Each scene shows the same named points in several views. A view is turned or mirrored, and shifted as a whole, has a little noise and may leave points out.

Scene 1
View 1
Lalu: [ -1  -7  17 -27  -4 -39 -36 -10 -44  13 -33  27 -40  32  22  12  44 -17
 -39  -8 -18]
risom: [-14 -10  -3 -56  -8 -11 -26  -8  -8   8 -25   3  13  -6  22   7  24  -6
 -60  28  -5]
birav: [  9 -31  14 -13   9 -27 -22  -2  -1  -2  -6  39   5   5   2   7 -10  -6
 -65   0  45]
Dun: [  9 -41  30 -25  12   8 -40 -11  18 -11  -2  -6  12   0  22 -11 -50 -18
 -59 -26 -38]
tomib: [ -5 -13  13 -32   3 -11 -32  -5 -10 -13 -12  11 -12   8  22   4  -1 -13
 -49   5   4]
bupat: [-17 -18   6 -18   9  19 -48 -35  20 -24 -18  -8  41   7  34  15 -42  13
 -66 -14  -8]
pif: [ -1 -43   1   0  -4 -29 -29 -29 -27  22 -17  23 -16  16  20   6  27  -6
 -69  -3  -9]
Dolon: [ -5 -31  27 -24  -1 -13 -25 -59 -32  -9 -33  -1 -15  -3   6  24  15   2
 -78 -13 -37]
vol: [-19 -32 -15  -8  -8 -15 -14 -21 -11   0  -7  17   4 -12  17   8  16  12
 -78  38  36]
tar: [  1 -22   6 -25   3 -23 -26  -2  -9   3 -12  28  -1   7  13   6   9 -11
 -58   8  27]
Godab: [  5 -24  -5 -55  21  21 -74 -26  12 -14  -8  -1  29  31  36  15  -4 -43
 -50 -32  -6]
Durem: [  7  -1  28 -75  14  -4 -38  -5   9 -21 -23  12  26   0   4  19 -11 -19
 -54 -10  10]
retiz: [ -7  -9  13 -34  -9 -35 -14   6 -15  15 -26  27   0  -1  11   5  18   5
 -56  23  11]
Kaga: [-14 -14  -1 -41  -4  -2 -31   0  17   7 -20   4  40  -4  26   1 -14   6
 -60  20   1]
mivo: [-12 -22 -13 -29   2  -3 -36 -22 -11 -13  -5   9  -2   6  25  12  20 -13
 -62  18  29]
petet: [-21  -9  -7 -25   0   3 -40 -12  -8 -20  -8   0  -8  13  39   5   3  -8
 -47  17  10]
kikid: [-15 -35  24  42 -13 -41  -6 -31 -46   3 -21  21 -58   8  20   2   5  27
 -63   2 -19]
zezar: [-29 -18 -59 -59  -8   8 -58 -41  -5  28 -30   1  54  17  45  26  66 -11
 -74  32  15]
fetu: [  4 -18  11 -46  13  -2 -50 -19   3 -12 -17  14  18  18  19  17  -3 -22
 -57 -19   5]
nik: [-27 -12  -8  -1   5  19 -45 -25  -4 -44   3  -8 -13  14  47   6 -20   0
 -49  11  19]
dunip: [ -6 -27  24  -4  -2 -26 -13 -36 -25 -11 -22  18 -18  -5   3  17   1  14
 -73   1   4]
View 2
petet: [ 12  -2  16 -11 -15  18  12   3  25  43 -13 -10   2 -11  42  19 -22  -2
 -10  -4  -9]
Lalu: [ 21 -11  39   3  -5   3  42   7  21  44   2   8  68  -8  15  10  -2 -25
  29 -34   8]
Dolon: [ 10   1  40  -2  -8  26  24  23  -7  35   3  39  39  19   9  53  16  -9
   3   1 -35]
fetu: [ -2   9  18 -47 -15 -15  23  20   8  27 -15   4  12 -13  32  29   3   7
   2   2 -11]
Durem: [-13  18  12 -58 -28 -31   9  29  15  31  -6   1  22   0  30  14  14   6
 -25   0 -17]
kikid: [ 25 -33  46  50 -11  54  45  -6  20  43  21  40  22 -16  -8   6  17 -20
  16  -3 -32]
risom: [  1  28  20  -6  -6   2   9   1   3  25   3  -2  28  12  37  13 -10  -8
 -29  -9   7]
zezar: [ 23  57   9 -14   9  -1  12 -39 -22  -5 -39 -20  10  29  45  53 -46  -9
  -9 -10  36]
mivo: [ 12  12  10  -4  -8   2   8 -10  26  34 -14  -8   7 -11  25  34 -13  -7
  -8  10  -3]
pif: [ 14   2  38  19   7  15  41  -7   3  24   4  21  25 -20   8  27   5 -12
  21   1   2]
Kaga: [-11  26  16 -23 -16   5  15   3  -5  13   1   2 -12  -1  43  -4  -6  11
 -37   2  -2]
retiz: [  3  15  21   6 -13  -5  23 -11  18  24  15   5  29  -2  14 -13   9 -16
 -20 -10   5]
dunip: [ 11  -5  28  10 -18  16  25  -1  16  34   9  28  17   0  -5  22  23 -11
  -5  11 -34]
vol: [ 12  20  11  25  -8  11   8 -34  21  22   1   2  -8  -6   8  18  -3 -11
 -24  20  -7]
birav: [ -2   7  13  -9 -16 -24  26 -11  32  24   4   7  -3 -35  -1   3  23  -2
  -4  21 -11]
Godab: [ -4  11  19 -67  -6 -13  23  36  -2  28 -32  -5   5 -25  57  51 -18  19
  14   4  -1]
Dun: [-26  -5  39 -38 -10  15  26  57  -6  34  11  27  -8 -37  50  18  13  29
 -11  19 -28]
tar: [  2  10  16  -4 -10 -13  22  -7  26  28   3   1  14 -23  14   6   8  -7
  -6   6   0]
nik: [ 15 -18  11 -12 -24  37   8   4  33  48 -22  -7 -27 -21  42  27 -24   6
  -8   9 -31]
tomib: [  2  -2  21 -13 -15   4  17  14  26  42   1   0  19 -17  30  10   0  -3
  -8  -2 -11]
View 3
risom: [ 17  -8  -9  13   6  -5 -50   9   3  -9  -5 -20  13 -29  27  -1  19  10
  32 -10  21]
birav: [ 14  -4  22  16   9 -16  11  35   6  39   7 -15  29 -32  29  16  15  -1
  -8   2  27]
Godab: [ -6 -18 -16  50 -39 -21 -36  17 -11  40  21 -23   1  22 -12 -23  26  -3
  18   5  -4]
Lalu: [ 26 -45  34   7 -16 -33 -27  41  24 -29 -19 -23  25 -23 -25  23  21  -5
  32 -22  21]
dunip: [ 43 -17  19  13  10 -17  -5  46  18   5   7  13  24 -39  20  21  19  20
   5 -23  -8]
mivo: [ 15  13   8  20 -22 -10 -33  33   2   2  10  -6  17 -23  22  -3  24   7
   2  -1  23]
bupat: [ 35 -16 -16  27 -21 -10 -28  22 -29  55  38   4 -11  -6  30  -4  16  30
  21   7 -27]
vol: [ 32  22  16   5   1   0 -24  28  11  -4  11   4  10 -42  52  15  21  16
  -6   2  27]
pif: [ 35 -23  33  13  -4 -20 -15  26  37 -14   5  -2  -3 -14   9  30  22  -4
   3  -9  11]
petet: [ 25   4   9  11 -29 -17 -40  39 -15   5  16  -3  12 -21  16  -9  12   5
  29  -1  18]
fetu: [  6 -22  -6  34 -16 -19 -22  24  -5  35   8 -21  17  -6   3  -6  23   8
  15  -4   1]
zezar: [  0  10 -13  22 -43  14 -87 -18   9 -26  -6 -37 -20  -9  32  10  56  30
  -5  20  31]
tomib: [ 20 -11   7  16  -9 -21 -24  39  -6  13   6 -10  26 -25  10  -6  11   2
  28 -12  14]
retiz: [ 24 -18  15  -2  17 -12 -23  22   8  -1 -12 -24  25 -44  29  19  14   7
  25  -9  32]
Dolon: [ 42 -33   1  31   5 -17 -26  34  31 -11   4  14  12 -19   0  14  30  25
  14 -38 -35]
Durem: [ -3 -22 -24  34   6 -15 -21  21 -17  46  -3 -30  39 -24  10 -17  19  15
  26 -14   3]
Dun: [ 28 -29  -9  35  13 -27  -5  23  -6  53  38   6  -6  11  12 -17  -8 -15
  41 -12 -23]
View 4
Dun: [-35 -14 -20 -19 -42 -18 -36  -9  -3  -7  -1  49  10 -31 -25  12  -9 -11
  17 -36  57]
birav: [-18   9   1 -13 -33 -19 -15  -5 -38  20 -22 -14 -12 -36  10  -3  25 -58
  24 -14  26]
zezar: [ 39  -3  58 -34  14  -1 -15  58   6   5 -13  10  48 -41  -1  40  12 -39
  36  40 -30]
vol: [ 15  -4  25 -13 -17  -9   6 -20  -8   3 -13 -14   7 -36  -6  -1  30 -66
  20   1  -8]
risom: [  7  -7   6 -18  -7 -25   9  20  21   6 -24   0  16 -50  -6  25  11 -26
  20   2   3]
dunip: [-14 -14 -12 -23 -14 -10   7 -21 -19 -15 -38   8 -10 -29   0 -20  28 -39
  21 -26  -4]
bupat: [-25 -36  25 -11 -33  15 -28   8 -16   3  -1  50   0 -15 -39  20  13 -13
  16 -12  26]
petet: [ 13  10  17 -14  -7 -15 -12  -5  -3  15  -8  25  -3 -40 -12  18  25 -15
  -2 -11   6]
fetu: [-11   0   0 -19 -20 -17 -31  30 -23  11 -24  26  -1 -35  -4  22  15 -13
  29 -15  24]
retiz: [-12   3  -5 -24 -10 -30  20   4   5  13 -35 -20   4 -52  14   3  18 -43
   8  -5   8]
Lalu: [ -9  31 -23 -50  21 -34   6  12  -6   1 -53  14   2 -53  36  -7  19  -8
  -5 -19  -9]
Godab: [  1  12   8 -23 -18 -16 -60  43 -24   9  -8  55  13 -33 -11  37   4   5
  31 -12  30]
nik: [ 17   7  27  -5 -14  -1 -23 -29 -16  13   6  43 -15 -26 -28  13  35 -14
  -8 -20   6]
pif: [-11  15  -3 -50   1 -15  -7 -10 -15 -16 -30  12  21 -38  22 -19  10 -45
  12 -12  -4]
tar: [ -6  13   2 -18 -18 -25  -7   2 -18  17 -24  -8  -1 -44  10   5  21 -43
  16 -10  16]
mivo: [ 22  12  17 -14 -10 -17 -17   1 -15   8 -16   9   2 -40  -4  15  28 -35
  21  -6  -3]
kikid: [-25   4 -15 -47   4  -6  23 -60 -10 -25 -36  17  -4 -31  16 -49  26 -41
 -20 -33 -15]
Durem: [-14 -15 -13   0 -31 -29 -17  40 -12  21 -33  10 -14 -42 -14  35  18  -7
  40 -18  33]
tomib: [ -3   9  -6 -16 -14 -26  -8  -2  -6  11 -22  15  -7 -43  -3  12  20 -18
   7 -20  17]
Kaga: [-17 -23  19 -10 -28 -10  -1  16  11  19  -5   6  15 -40 -20  28   6 -32
  14   4  27]
View 5
birav: [  6  31  10 -20 -19  13  -5 -13  16   1   8 -30 -33   8  -5  -7   7  30
  17  -7  13]
retiz: [-10  -6 -15 -16   0  10  14  -8  33 -10   8 -36 -19 -10   2 -25 -16   8
  12  -6   9]
tomib: [ -2  18 -15   3   0  -3  28  -5   0   5   6 -23 -28   3  11 -36  -5  20
  18 -15  11]
Durem: [-18  10  -1   7  11   6  20  20  -6   8  26 -43 -41  -3   3 -42  42  25
  32 -20  36]
zezar: [-74 -65  33  17 -17 -21  25  10  -4 -21 -30 -36 -53  40   6 -21 -34 -14
  40  -8  21]
pif: [ 10  20  11  -7  -2   2  15  14   8 -19  -9 -25 -19  15  26 -12 -51   5
  10   2  -3]
vol: [-29  -2  -5 -13 -33  12   2 -12   7   3 -16  -6 -32  -1 -10   1 -28   6
   9 -11   1]
fetu: [ -9  20  12  11   6  -7  24  17 -15  -2   9 -37 -42  21  12 -31  16  23
  30 -14  24]
kikid: [ 32  53 -35  -4   5  10  19   1  12 -16  -6  -3  -1  -8  22  13 -70  -6
 -21  -4 -16]
bupat: [-34  35 -11  19   4 -13  36  33 -49 -11 -12 -22 -47  23 -21  -5  33  20
   7 -15   1]
petet: [-19  10 -18  15  -9 -18  38 -17 -12   6  -8 -14 -36  17   6 -30 -11  15
  19 -20   7]
nik: [-17  36 -26  24 -18 -21  40 -24 -36  15 -16   4 -42  23  -2 -13  -5  19
  10 -27   2]
Dolon: [ -1  26  -9  19  17  15  20  56 -19  -3   4 -14 -21 -12  34 -11 -39  -8
   8 -13  18]
Dun: [  3  52  -8  -3  13  -3  37  46 -43  -4   1 -20 -28   8   0 -50  28  47
  12  -2 -17]
risom: [-35 -25 -10   0   0   1  27  10   8  -5  -1 -27 -29  -4   5 -42 -14   7
  22 -10  10]
tar: [ -2  12   4 -12 -11   5  10 -12  16  -2   5 -30 -30   7   5 -23  -8  22
  20  -8  11]
mivo: [-21   3   4   7 -22  -4  17 -12  -5  10  -7 -14 -40  14  10 -21 -19  12
  26 -17  16]
Kaga: [-41  -7 -12  -8  -2  -4  28  12  -7 -13  -6 -32 -35   6 -23 -31  21  22
  14  -5  -4]
Godab: [-15  19  29  26   7 -27  41  22 -39   0   1 -41 -53  47  19 -52  24  33
  45 -15  25]
Lalu: [ 26  10  -8  12  22  -9  34  -5  30 -16  15 -43 -14   9  48 -35 -53  -4
  19  -9  21]
dunip: [  5  35 -15   1  -2  19   7  17   1   0   6 -13 -21 -12  12   5 -26   2
   1 -12  12]

Which points are out of place in each view (at most two, in the order of its rows)? Write none if all are in place.
view 1 -> none
view 2 -> none
view 3 -> tomib
view 4 -> retiz
view 5 -> Godab
